A landscape with many peaks, sampled at points; each row gives a point and its height.
A climber steps from a point to whichever of its 2 nearest points has the largest rise for the distance, and stops where none of them is higher. Distance is the straight distance between rows; heights are no part of it.
Soz h=133: [ 17.9  38.0 -26.7   2.6  19.8  15.3   6.5   1.8  -1.8  20.5  -6.7  36.6
  26.7   3.1 -17.5   1.1  -7.2 -19.2  10.0   0.7]
tisiv h=431: [-11.3  -6.0  15.5  30.3 -12.5  -7.9   0.4  -9.8  17.6  -8.2  -7.2  -4.9
   2.1 -16.6  18.2   4.0  26.5 -21.9  25.8  35.6]
Rutor h=477: [  0.6  -5.2  29.1 -10.5 -19.4 -25.7   7.1   9.3 -21.9  31.2 -18.7  -4.9
  10.9 -37.3   5.4   7.4  12.4  -4.0  16.1 -14.9]
nas h=577: [ -4.8 -20.3  11.2  13.4  -3.2   9.1  35.5  -3.3   2.6 -23.0  28.1   4.9
  -3.5  35.1   1.7 -11.6  -7.4  30.2 -24.2  15.5]
zezi h=433: [ -1.5 -11.0  14.5  11.0  -7.4   5.0   1.8  -6.9  13.7  -9.4   2.8 -16.0
  -7.4  -8.4  15.5 -11.3  -5.0   2.1 -11.9 -12.8]
teran h=321: [  5.1  10.3  17.6   3.6  12.4 -24.4 -38.5  42.7 -14.1  31.8  -8.0  14.1
  27.8 -18.8  17.1  -4.4  18.9 -14.5   2.1  10.8]
Mer h=165: [-11.3  15.3  -9.9 -25.3 -23.7  -1.0   8.8 -39.3  -9.5 -26.5   8.9   2.1
  -7.4  26.6  -6.0  23.7  -8.3 -14.6 -17.4  -4.4]
pif h=361: [ 11.8 -13.6  22.8 -32.5 -12.3 -23.4 -22.4  20.6  -6.7   7.9 -22.9 -11.1
 -21.1 -32.7   3.5  21.9  33.1  -0.4  -2.3 -16.5]
rilop h=523: [  6.0 -30.2   4.8  27.1  -0.7  18.9   6.3  16.1  23.3 -14.5  17.3 -16.5
 -21.9  -5.1   3.6  -6.7  23.1  19.0 -30.2  -6.1]
Tuk h=323: [  3.5   7.2 -25.1 -19.1   1.4  17.2  22.6   1.2  14.5 -10.3 -18.4  -1.1
  12.3  33.2 -13.1  20.6   2.1  24.9  35.8 -35.2]
Tiv h=415: [-12.4  21.0 -27.8  19.4  -2.2  11.4 -16.5   8.1  10.9  -9.7   1.8   9.8
  11.0  29.7  29.4 -18.3 -29.8  -0.2   3.4  12.8]
danik h=639: [ -6.4   4.9  -8.3  -9.6 -14.6  -6.2   9.7 -26.1   3.0 -20.0 -14.6   3.3
 -32.2  -5.9  -5.5  12.7 -21.5  -5.3   3.4 -16.4]
zubon h=339: [-10.6  27.3 -24.1 -15.6  -6.6  10.2 -10.4 -23.4  14.3 -25.6  -0.5   0.3
  13.7  43.7  18.5  13.9  -9.3 -15.3  -5.0   1.0]
Sanel h=289: [  3.5  10.2  10.1   8.4  14.7 -10.1 -16.5  40.7   2.7  21.8  -4.0   3.1
  18.8 -17.9  34.1 -15.5   5.1  -1.0  -5.0  -3.4]
Sipu h=660: [-22.7  16.3  10.9  20.2  -9.9  -6.4 -19.3 -23.5 -23.0  -2.1  15.7  24.8
  10.0  10.2   1.2   2.5 -12.3 -45.5   3.2  41.2]
gozil h=593: [-15.1  14.5 -15.3 -46.9  13.5  -8.9   1.5 -25.7 -13.9 -17.3   0.0 -15.2
 -24.8  30.6 -30.6  -6.2 -29.9   8.0   6.4  -3.0]
nom h=354: [ 11.1  -7.4  10.2 -10.8  16.9  -1.7 -14.4  38.7  16.3  12.6 -14.9 -15.4
  -2.0 -19.2  16.7  -0.2  24.2   9.5 -19.0 -21.3]
lelo h=685: [-12.0  -0.9  32.7  -9.7 -19.7 -27.8  -1.6 -20.0 -16.2 -10.6  14.3 -20.9
 -17.6  -1.3  -2.3 -11.8 -21.8   6.2 -17.1 -15.5]
gem h=403: [  4.4  -4.2 -11.8  12.1 -26.0  16.3  23.3 -10.5  -1.8  14.3 -31.7  21.0
  18.7 -24.7 -15.3  32.0  23.5 -14.4  37.9   9.8]
lag h=745: [ -8.8   1.8  14.5  43.0 -12.0  -3.8 -24.5   3.4 -23.4  -8.3  26.6  26.8
   9.8   3.8   4.9  -4.1  -0.2 -27.6   3.7  34.8]
Domi h=213: [ 12.0   2.6  23.9  16.4  12.7 -12.1  -1.2  17.4  -8.9  18.6 -16.1   7.1
  20.6 -34.7   5.3  -0.3  13.6 -17.7  -2.3   0.3]
Kof h=485: [ -7.1  -2.0  33.7  14.6 -36.3  -7.8  13.8 -17.7 -10.3 -17.3  18.0   8.8
   1.8  22.2  20.2  -1.1   9.4   1.7 -17.1  18.5]
Ver h=317: [  7.7  -6.6   3.4  -6.1  10.8   4.6 -52.0  15.8  12.1  16.8  -4.6   8.9
  -5.4 -16.6  -5.7  12.8  41.1 -15.6 -31.4   1.4]
vem h=514: [ -9.3 -15.3  15.4  31.4 -34.6  -0.9 -14.2  -3.1  13.8 -17.2   9.3 -10.3
   9.8  13.6  34.3  -1.0  19.3  -7.8  12.5  26.0]
lonik h=416: [  6.5  -4.5 -26.0 -18.9  26.7  20.1  16.9   2.7  13.4  12.3 -16.6  -8.5
   0.5   8.0   1.0 -34.7 -18.2  10.4  16.3  13.8]
sito h=262: [  4.1  24.4   9.1   6.0   3.2 -17.5 -11.4  21.3 -12.2  26.7 -12.5   8.3
  30.7 -20.0  28.8 -20.6 -11.1  -3.6   1.3   0.8]
Nozel h=260: [  4.8  30.3 -25.0 -15.3 -11.0  23.2  18.7   9.5  10.8  28.4  14.0  -0.3
  24.4  24.6 -13.0  16.4   5.9   4.5  24.3 -31.4]
Bur h=158: [-17.8  -5.5  -2.1 -17.4 -19.1   5.5  21.4 -31.6  -3.6 -30.4  13.2  -2.3
  -7.3  37.4 -12.8  17.3 -23.2  14.2 -17.3  -5.0]
Nok h=347: [  3.8 -18.3  15.5  36.0  -2.7   4.0  -0.7  -7.3   7.0 -12.4 -14.9  -5.9
  -6.7 -30.6  10.7   8.7  36.0 -23.1  12.7  21.5]
ditas h=350: [-13.6   5.7 -27.9 -27.3  23.4  14.0   4.7 -17.7   6.1 -38.7  14.2 -20.3
 -20.4  44.7 -19.0  13.4   0.6   5.7  14.2 -10.5]
nibi h=178: [ 11.0  -6.3   4.9  22.1  51.3   2.5   4.4  19.9  -0.5  14.3   2.4   7.4
  -2.9 -39.8 -18.5 -10.7   0.2 -16.1 -20.0   4.5]
pubil h=469: [ 15.8 -15.4  -4.9  32.6  25.8  18.2   0.1  23.1  22.5   3.4  10.8  -5.6
 -13.1 -17.9   7.5  -7.8  22.1  -1.5 -26.0  -1.5]
Keb h=573: [ -5.1 -27.1  12.9  24.2  -4.2   4.7  -0.4   3.7  14.8 -19.3  15.5 -21.9
  14.9  29.6  24.0 -11.4   3.2  22.0 -11.8  -7.3]
bosu h=322: [  5.6   0.4   9.8  14.3  -4.5  -7.6  14.1 -13.5  -7.5   3.5 -30.2  10.5
 -11.3 -34.1  -5.3   8.3   1.9 -18.3   7.1  -6.3]
Gab h=666: [-22.1 -22.5  31.5  -8.5   0.2 -26.0  -3.5 -16.2 -14.9 -20.1  19.2 -26.1
  -9.0   9.3 -10.5  -8.1 -29.8  29.8  -4.5 -20.3]
nuva h=195: [ 10.5  22.9 -15.7 -23.1 -19.3  -9.8  13.4 -18.0 -13.1 -22.4 -20.5  18.6
 -17.8  -5.1  -8.8  50.8   4.7 -23.4  21.9 -14.1]
Nasi h=247: [ -0.2  14.3 -33.5  -7.5 -14.8  27.7   9.1   5.6  14.5  43.1   9.0  -3.2
  27.3   7.1 -10.9  -0.2  -6.5  16.9  17.5 -29.0]
sagu h=427: [-17.3   4.5 -12.4  13.1  -1.1   0.4 -13.0   8.3   6.1  -2.0  20.2  -3.1
   4.8  25.4  28.2 -35.1 -32.0  10.3  -8.8  10.6]
rel h=177: [ 11.6  14.9 -19.1  20.6   5.0  10.7   6.5  -2.6  -3.7  26.4 -13.3  38.2
  38.1 -12.8 -17.3   6.7  -4.4 -16.8  10.0  -3.8]
nezuk h=588: [ 18.3  15.3 -21.2  10.0  -9.7  12.5  22.4 -18.4  -6.7   3.1 -25.5  32.5
  -8.6 -14.8 -27.0  33.8   5.7  -9.4  19.7 -19.2]
fet h=351: [  1.4  11.2  17.1  -2.6  -1.7 -22.3 -44.0  29.4  -7.5  13.6  -6.3  -6.8
  24.0 -14.8  33.9  -7.9  19.2 -12.6  10.4  25.0]
bise h=539: [ -9.1 -19.0  10.5  27.0 -28.8   9.1   3.4  -9.2  16.2 -22.2  13.8  -9.5
  12.2  34.2  30.5  -1.3   5.3   2.5  -3.5  11.4]
sogis h=377: [  8.7 -14.3   1.4   9.7  18.8   5.6  13.2  37.2  19.6  10.2 -16.5  -7.1
  -0.8 -24.7  17.5  -2.6  18.0  11.7  -9.1 -18.7]
vob h=617: [ -0.2  -3.1  17.7  25.1   6.2 -16.3 -32.4  19.9   0.6   1.1   4.5   8.5
  22.3 -21.4  10.5  -8.5  25.6 -32.6  20.9  35.1]
furus h=414: [  3.0 -17.7 -13.0  20.1  24.6  19.1  14.6  23.4  29.9  -1.3  -6.2 -15.4
  -7.5 -14.2  19.7 -20.2  -0.1  12.0  -8.5   2.6]
povig h=584: [-15.3   3.3  -4.7 -14.7  14.5   0.5   1.1 -18.3  14.9  -6.0 -19.9 -10.8
  17.2  26.7  13.5 -17.0 -29.5  15.2   4.7 -11.5]
gov h=282: [ 14.7  -6.7  21.1  17.9   1.5 -11.2  -1.1   2.3  -9.3  -2.8 -11.7  -6.6
 -20.2 -47.3  -6.6   8.0  12.1 -10.3  -6.4  -7.9]
buz h=360: [-22.5 -19.4 -20.3 -17.2  20.1  23.5   1.5 -33.3   0.2 -24.7   7.9 -16.8
 -17.6  48.5 -21.8   0.2  -8.6  19.9  14.7   6.4]
kiza h=505: [-12.6   6.6  19.9  10.7 -21.9  -0.8   3.6 -21.7  -4.2  -2.7  14.6   3.5
   1.9  17.2  12.9  -6.0 -12.7 -10.3 -22.1   8.9]
repog h=144: [ -3.5   9.1 -19.3   6.6   2.5  23.9  25.2 -28.4  -0.3 -15.8  17.5   9.8
 -35.1   9.0 -22.8  -3.8  -8.2  -4.0 -22.5  21.2]
vofe h=527: [ -1.7  17.2   0.1  -3.7   0.3  -1.0   4.6  -9.5  11.1   5.4 -21.9   3.5
  14.4   5.3  21.8  -8.7 -16.5   2.0   0.0  -5.1]
mubim h=382: [ 11.5 -15.5  17.0  -8.1 -12.4  -7.5 -29.9   9.5   7.3  -0.8  -7.7 -11.4
 -16.0 -21.2  10.0  11.0  40.9  -4.9 -16.4  -6.9]
fufed h=24: [ 15.9  44.7 -19.0  -3.3  -0.9  15.1  14.4   5.7  -4.9  10.2  -1.7  19.1
  30.7  21.5  -0.3  38.9  26.8 -27.3  24.7  -9.9]
zaz h=185: [ 13.9  20.9 -19.4 -18.0 -14.9  -7.3   3.3 -21.9  -3.5 -44.6  -5.6   6.8
 -35.0  -0.7 -14.2  43.9   9.8 -21.5  10.4 -12.5]
Goda h=492: [ 15.7  10.1 -15.6  11.9 -14.2  11.2  20.5 -26.2  -0.3   0.1 -34.9  29.6
   4.1 -12.5 -16.3  38.5  21.2 -29.7  28.2   1.0]
fina h=278: [  9.4  27.9 -17.8  -7.9 -17.6  26.6  20.3   9.9   5.3  11.5  15.3  -3.3
  11.7  14.4 -11.6  36.0  23.3  -5.6  25.8 -40.9]
remiz h=359: [-10.8  12.9 -24.0 -18.5   7.5  15.4  -3.0 -28.0  17.8 -21.8  13.3  -5.8
  -2.6  51.1  -0.7  -4.5 -14.9   8.5  -8.5   1.2]
pasar h=467: [ -2.6  -5.6  11.2  15.7  -4.4  -1.0  -0.2  -0.3  15.4   1.5 -16.6  -6.7
   8.7 -13.7  30.8 -12.5  -0.4  -8.3   0.3  -1.6]
Lavut h=432: [ 19.7  -9.9  13.5  -2.4 -20.3  -6.3 -19.7  14.9  -8.5   1.2  15.1  16.2
   7.6  12.7  -2.8   3.8  34.2  19.5 -47.9  18.1]
safir h=440: [ -6.6  -2.2   2.9  15.0   4.3   1.8  -3.9  21.2   5.4  -5.7  39.8  -5.1
   5.4  17.4  17.2 -30.6 -15.3  22.6 -21.8  14.2]
Nosi h=454: [ -4.3   2.6  -6.7  24.6   6.1  14.4   9.4   7.7  -1.9   2.0  40.5  11.5
  -7.2   9.2   8.4 -27.6 -14.5  10.4 -26.3  32.7]
Dumi h=399: [ -0.7  12.0  39.2 -17.9 -11.1 -37.6   5.3  -5.3 -25.3  27.3 -22.6  -6.2
  17.7 -31.9  -3.5  -3.6   3.3 -15.5  14.8   1.4]
Luriv h=397: [  0.6  31.2 -43.1   4.2  10.6  13.3 -10.7   9.2  23.7  -4.9 -11.5  13.8
  14.7  36.4  20.3  -8.9 -20.0   3.8  17.1   2.6]
Lufo h=532: [-10.0  24.0   5.2   4.9  -3.1  -5.7   2.9 -19.3  -6.4   4.9  24.1   7.7
   1.5  12.7   3.0 -17.9 -28.0  -7.6 -30.1  14.4]
seb h=643: [-26.7 -20.7  16.7  -1.1  18.1  -7.9  -7.8 -16.3   0.6 -11.4   6.2 -29.8
  10.0  23.2   5.7 -16.4 -23.8  26.8  -1.6 -16.2]
sizo h=633: [-15.8 -46.4  -4.5  -5.4   6.1  13.2  14.5 -22.3 -11.7 -23.3  14.3 -10.2
 -34.6  25.9 -23.2  -4.2 -27.8  23.0  15.3   9.7]
ripa h=364: [  4.2  -0.9  -2.0   5.7 -22.9   5.7  22.3 -11.7  -2.0  10.7 -34.0   8.4
  12.8 -23.5   3.3  19.9   7.8  -4.7  23.0  -6.0]
sifef h=619: [-33.4  -8.0  -6.4 -15.0  24.3   1.8  -8.8 -34.3   2.6 -12.1  -5.5 -21.8
   8.8  35.6   0.0  -9.8 -32.9  25.8  10.0  -6.2]
Mida h=512: [  5.6  -8.0  28.0 -31.5 -11.9 -33.8  -0.9  32.0 -19.3  24.7 -19.9 -20.2
   1.2 -30.9   1.8  10.0   6.9   8.6  -0.6 -33.2]
nagub h=223: [ 12.2   0.3 -30.0   2.2  27.7  24.6  25.5  19.2   0.9  41.7  -7.2  15.7
  12.6 -25.5 -14.4 -13.0 -10.5  11.1   3.9  10.0]
Retiv h=419: [  7.5 -29.0  13.3 -14.6 -26.1  -1.9 -29.3   7.1   3.7  -3.2  13.6  -6.3
   4.0  17.2   2.3   8.5  32.3  16.0 -40.5   0.3]
gitad h=545: [ -2.3   6.0   0.5  39.3   3.0  -5.4 -31.7  27.8 -16.4  -1.7  -6.2  15.6
  16.1 -15.3  27.5 -12.4   9.9 -26.2  20.5  22.7]
Natu h=658: [ -9.1  10.9   7.9 -12.5  -9.2 -13.2   7.9 -27.7  -3.4  -5.7  -7.0 -10.9
 -15.8  -1.5  -5.3  -5.5 -27.9  -6.3  -7.7 -13.8]
ges h=154: [-13.3  -1.7  -7.8 -12.2 -13.0  13.1  25.6 -36.4  -3.6 -20.4  14.3   1.3
 -26.4  16.9 -20.1  -2.5 -25.2   5.9 -20.4   2.9]
par h=373: [-14.5 -14.1 -19.3 -11.2  14.5  26.0  10.1 -21.9   8.2 -12.2  15.7  -5.1
  -6.5  55.0  -2.2 -14.9 -20.6  18.4   3.3  22.1]
Nare h=693: [ -4.2 -13.0  14.9  41.5  -8.2  -8.9 -37.6  17.1 -13.2  -9.1  24.8  12.7
  11.0  -6.6   7.7  -5.5  23.4 -26.8  10.0  41.2]
bis h=616: [ 16.3 -14.5 -33.3  -7.3 -21.3   2.0  25.7  10.8   7.3  11.0 -10.8  20.7
 -10.7 -20.5 -23.8  20.5 -21.1  26.2  32.4 -14.9]
gulot h=207: [  6.6  14.3 -16.0   9.5 -12.5   8.8   2.1   1.1  -9.3  49.0  -7.5  19.6
  40.2 -16.9  -5.7   5.4 -12.3  -9.4   8.1  -7.9]
bonem h=536: [  4.5  38.3 -13.6 -38.9  -7.6 -17.9  19.2  -9.5 -17.5   9.5 -16.5   9.5
  -9.4   0.7 -30.1  11.6 -17.7  -2.8  12.6 -22.7]
kib h=457: [ -2.4 -14.8 -16.8 -29.1   9.1   9.2  21.8   3.4  -3.8   9.5 -24.9  -8.0
   3.8  -2.2 -16.3 -15.1 -30.9  28.3  23.3 -12.3]
sobi h=544: [  0.6  -6.5  14.2 -38.2  19.4 -10.3 -31.1  25.7   8.4  11.1  -2.2 -27.2
 -11.5  -1.3  -5.5 -14.9   8.2  18.9 -31.4 -19.1]
Terup h=353: [  6.7 -11.8  12.2   5.8  -8.0  -0.3 -33.2  10.7   2.7   5.1   7.8  -7.3
   0.1 -19.9   9.9   8.2  43.4 -10.7 -21.0  20.3]
bim h=201: [  9.2  -4.4  -8.5  15.4  42.9  13.6  17.3  28.8   4.5  25.0  -4.8   7.6
  -3.1 -37.4  -4.8 -15.7  -2.2   3.5  -9.2  10.5]
boki h=162: [ 12.7  -8.1   5.5  27.8   8.4   2.4   4.5  15.0  11.3  16.6 -22.7  10.9
  15.0 -24.7  18.1   3.6  14.5 -13.5   5.3   5.8]
paf h=439: [ -5.9 -21.6  -6.4 -16.5  26.9  12.3  12.6  12.7   6.7   0.2 -17.6 -21.4
  -0.3  -3.1   3.1 -24.6 -24.3  21.8  13.4  -2.8]
gagi h=484: [ -1.0  14.2 -17.2 -37.5   3.3   0.7  20.3  -0.3  -5.7  20.3 -16.8   0.1
  15.4   9.6 -14.7 -10.6 -24.0  24.7  23.6 -17.2]
Zubin h=312: [ -3.8  26.5 -19.9 -17.4 -15.1   6.1  -7.7 -28.7  13.7 -17.1 -12.7   0.7
   6.7  29.9  20.0  24.3  10.2 -30.1   8.6   7.9]
buv h=606: [-17.1 -31.7   8.6   0.6   4.8  11.4  28.1 -17.9  -8.5 -27.4  21.8  -7.3
  -7.6  35.7 -11.0 -15.7 -17.7  32.4  -4.9   9.8]
meri h=552: [  8.0 -32.4  14.7  26.5  -7.8  11.9  24.2   7.3  12.1 -26.8  25.4  -0.6
  -7.5  18.9   2.1  -8.4   9.6  32.8 -27.4  -1.6]
felu h=221: [  0.9  27.1  -7.1 -18.6 -10.1  -5.6   6.8 -34.5 -13.7  -2.6 -28.9  11.2
  -6.8  -3.5  -5.5  20.4   2.6 -24.6  10.3  -7.9]
Leruz h=528: [ -6.7  13.0  21.2  19.8  -0.6 -15.9 -12.7 -23.4 -14.9   5.9   1.0  14.1
  13.3 -13.4   4.1  -3.5  -1.7 -42.4   2.9  29.3]
dozu h=398: [  6.4 -24.1 -26.3  -7.1  26.6  35.0   9.2  -4.0  11.1   3.9  -2.4 -13.6
 -18.3  15.3   6.1 -37.4 -15.2   6.1  11.6  22.2]
riv h=563: [ -5.3 -20.6  11.2 -28.8  28.1  -0.5 -13.2  27.7   7.0   5.6  20.5 -33.1
 -17.5   9.1  -3.6 -29.6   1.4  21.1 -20.7  -4.6]
Foto h=649: [-11.4 -44.9  12.0  -4.1  16.5 -28.5  -6.3   4.4  -1.8 -23.4  11.5 -18.8
 -31.2  -4.0  -9.1   4.0 -33.1  30.9  18.3 -11.8]
vug h=644: [-10.1 -53.0   0.5  -0.6   8.4 -10.5   1.1 -12.0  -2.9 -24.7  15.6 -13.2
 -42.7   3.1 -13.5   4.0 -39.9  27.4  22.1  10.1]
sevup h=266: [-10.1  23.4  -4.9 -13.6 -18.5   0.4  -0.4 -30.5   3.7   1.7 -27.2   5.9
   8.9   2.5  15.1  14.8   8.9 -25.5  22.0  19.8]
Ripus h=448: [ 14.5  -7.3  22.0  14.8 -27.5  -3.9 -23.0  11.4  -6.4  -5.3  26.9   8.4
  10.3   9.0  13.7  -0.7  32.9   6.2 -23.3  26.0]
Bev h=238: [  4.1   5.5 -36.0  -3.8  -0.7  31.9  18.4   6.7   2.1  49.3   7.1   7.9
  25.7 -14.5 -19.9 -10.2  -7.2  14.2   8.3  -6.4]
nurim h=472: [ -3.6  10.5  -6.4  42.3   5.8   2.6 -15.1  14.3  -9.6   0.3  29.6  20.5
   4.1  -1.0  13.8 -17.2 -16.9  -3.8 -23.7  16.3]
Gufak h=252: [ 13.3 -19.9   7.9  -1.0   9.2 -15.7 -11.1  20.9  -5.2  -8.7  22.3  -2.4
 -55.9 -35.1 -24.6   8.8  10.3   9.7 -30.5  -7.5]
gon h=386: [-15.0 -22.5 -12.0  -1.4  19.5  24.0   7.9 -14.2  15.0  -9.5   8.9 -17.1
 -10.1  25.3   0.3 -27.1 -22.4  16.1   0.7  15.3]
kat h=376: [  1.6  11.3  23.1  14.8  -5.3 -19.7 -46.7  14.2 -17.9   9.5  17.1   0.1
  12.0  -9.8  21.8 -13.0  11.7 -15.6  -6.7  23.8]
Zed h=344: [  3.5   1.8 -24.3  -8.2   4.8  13.7  18.4   2.0  22.1   3.6 -28.2  -2.1
  25.1  18.6   2.2  -2.4 -15.2  25.1  19.2 -20.6]
zuzi h=638: [-12.0  11.1  -6.8 -33.4   4.7 -10.1   9.6 -23.6 -21.5   2.8  11.3 -15.4
 -38.3   7.9 -28.4 -23.8 -34.5   0.9  -6.4  11.6]
tuben h=640: [  7.7   3.5 -11.7 -10.7 -19.4 -10.7  19.9 -14.7   0.8  -6.2 -27.9  14.3
 -19.1 -15.9 -10.1  18.7 -15.7   4.6  19.0 -19.6]
zepo h=82: [ 16.5  52.5 -19.0 -15.2  12.6   4.1   8.9   3.4  -7.8  16.7   3.7  29.7
  29.6  16.1 -11.3  21.3   8.0 -18.6  16.1  -9.1]
zamu h=502: [ -5.6   5.7 -10.9  45.0   4.6   2.9 -22.2  11.0  -7.3  -2.7   2.0  20.3
   4.2  -7.1  25.7 -14.6 -12.2 -22.4   2.3  14.0]
ref h=466: [  8.5  -2.7  26.9  30.0 -31.4  -8.0  -0.9   2.4 -15.7 -15.3  21.9  17.8
   8.9  20.0  14.4   2.3  26.9   0.0  -9.7  35.3]
Biv h=420: [ -4.2  15.2  30.9   7.8   2.1 -26.8 -25.9  -1.4 -20.4  12.6   1.2   1.3
  13.8 -18.5  13.2 -14.8   3.8 -28.3  -3.2  19.6]
Pabo h=627: [ 17.2   4.7 -31.3 -10.6 -26.2   5.0  20.2  -0.9  -2.7   1.3 -22.7  23.4
  -9.8  -9.5 -23.3  27.6  -7.5  15.1  29.9 -29.7]
ropov h=121: [  6.6  -7.7   8.4  38.0   9.7   6.2   3.2 -15.2   1.3  -3.8   6.4  14.3
 -12.2 -25.6 -11.4  -1.9   0.1 -27.1 -18.9   7.2]
Sudu h=585: [-11.0 -36.7  16.9  -9.5  21.6   1.8  -6.0  12.8   3.9 -14.5  26.3 -27.7
  -2.5  23.1  -2.6 -21.7   2.3  34.3 -16.1   0.1]
vak h=562: [ -3.6  35.1 -15.0 -48.3   5.1 -20.5  11.1 -20.3  -9.7  -7.3 -10.8  -1.3
 -22.8  13.0 -24.4   1.5 -24.2  -1.4   4.1 -14.9]
Ren h=513: [  6.0  23.2 -16.2 -32.0 -18.7   0.8  19.5  -5.5 -11.6  32.1  -4.6   7.6
   8.6  -2.7 -30.4   4.3 -19.4  19.4  14.2 -26.8]
rapo h=483: [-15.3  -1.2  19.1  22.0 -20.6 -15.9 -19.9  -3.0  11.2 -10.1  18.0  -6.5
  11.5  -8.9  20.3  -1.2  32.1 -12.2  22.8  45.1]
nupe h=173: [  0.2  25.6 -20.6 -15.7 -13.3  10.6   5.5 -33.5   2.3 -39.5   4.9  -4.3
 -21.3  20.7  -7.8  30.7   4.6 -18.7 -14.4 -12.8]
rimu h=246: [ 16.8 -21.7  17.7  32.5  18.1   2.1  -8.7  12.1   7.8  -4.3 -13.0   2.7
   3.0 -39.0  -9.4  10.4  40.6 -34.6   8.3  11.2]
rok h=127: [  3.9  -4.2  -7.2  36.5   9.3  21.3  20.2 -26.9  -2.8  -7.1  22.7  16.8
 -20.2 -10.4 -26.0  -5.4 -10.9  -8.3 -28.9  19.2]
Rud h=232: [ -0.8  22.1  10.0  -2.6 -13.3 -13.8   4.0  11.9 -21.1  51.3 -10.7  12.5
  43.4 -16.3  10.0  -8.4 -15.4  -7.8   4.1   2.2]
nem h=409: [  7.0 -20.1  18.7  -1.9  -9.8  -6.1 -17.6   7.4  12.9  -8.2  11.5 -22.3
  -8.2  -4.6   9.6  -1.7  21.6   7.2 -28.8 -12.1]
Tam h=151: [ 14.8 -10.3  18.4  23.5  29.6  -1.2 -10.5   8.9  -5.2   0.4   7.3   8.0
  -2.6 -32.3 -17.3  -7.2  11.0 -28.0 -26.7  -1.1]
luda h=284: [ 12.7  -3.3  32.3  -2.4   5.6 -21.8 -17.4  12.7 -15.2  20.3 -18.2  -9.2
   9.7 -45.5  -9.6   5.0  36.4 -25.4   2.9   4.4]
Bigi h=529: [  7.2  -5.3  19.4 -37.5   8.2 -31.4 -20.1  33.4  -4.0  12.3 -13.9 -25.4
  -8.0 -12.7  -1.8  -5.7   8.1  15.6 -18.6 -27.3]
bisub h=298: [ 12.1  34.1 -19.0 -26.4  -2.5  10.8  36.2  17.0   3.2  -9.6  10.3  -0.6
   4.8  14.3 -10.2  36.7  14.1  -1.9  30.3 -39.3]
Zil h=612: [-10.4 -27.9  20.3   7.3  15.0   0.6 -16.1   7.6  14.0 -17.4  17.6 -34.7
   3.8  13.5  10.4 -14.1  -1.5  24.3  -9.2 -17.8]
dosov h=655: [-12.3 -30.4  26.1 -14.2   6.9 -29.9 -13.2   6.4  -4.9 -22.0   5.5 -30.5
 -23.8  -4.3  -3.6  -0.9 -21.7  28.7   0.6 -30.0]
savu h=340: [  7.1  -4.0  23.5 -27.1  -7.4 -22.9 -20.1  23.5 -13.7  25.4 -24.1  -1.6
  -1.6 -44.1 -10.8  17.6  45.7  -3.4  -0.1  -3.2]
Varik h=369: [  5.3  18.2 -35.6  -8.8   4.6  12.0   9.2  11.6  23.2  12.3 -14.7   6.9
  33.8  25.0  14.9  -8.7 -15.9  19.0  17.3  -2.5]
pake h=334: [  2.2   1.9   2.2 -18.9  13.9  -0.2 -33.9  31.0  18.6  20.1 -16.8   2.9
 -11.8 -15.3  -1.4   8.1  29.0   2.9 -28.6 -16.6]
vobe h=313: [  5.9   5.4 -19.8 -21.8  -1.6  -0.3  20.9  14.5   3.0 -24.4   0.1   0.1
  -1.0  26.8 -13.8  44.2   5.8  14.4  44.0 -44.6]
gofe h=581: [ -8.9  13.8   7.5  -9.8   5.0  -6.4  19.0 -19.8 -15.2  13.2  24.6  -9.5
 -19.1   5.1 -15.4 -32.2 -26.3   3.4 -25.3  20.6]
Kep h=259: [ 18.2 -20.0   7.9   6.8  10.5  -7.4  -8.8  18.0  -1.7  -4.6  -1.8   3.6
 -40.3 -51.5 -15.7  15.3  26.0  -6.4 -22.7 -18.9]

Where does a climber stop that starts at each point below?
bim => lag
fufed => lag
repog => zuzi
rimu => Zil
Gufak => tuben
sagu => lag
rilop => lelo
felu => zuzi
ditas => zuzi
sito => lag

Write out the way that a climber takes from each point below.
zepo => Soz > rel > gulot > Rud > sito > Sanel > teran > fet > kat > Biv > Leruz > Sipu > lag
Luriv => Tiv > sagu > safir > Nosi > nurim > zamu > gitad > vob > Nare > lag
Dumi => Rutor > Mida > Bigi > sobi > riv > Sudu > Zil
Kep => gov > bosu > ripa > gem > Goda > nezuk > Pabo > tuben
ropov => Tam > nibi > bim > nagub > Bev > Nasi > Nozel > fina > bisub > vobe > Tuk > Zed > Varik > Luriv > Tiv > sagu > safir > Nosi > nurim > zamu > gitad > vob > Nare > lag
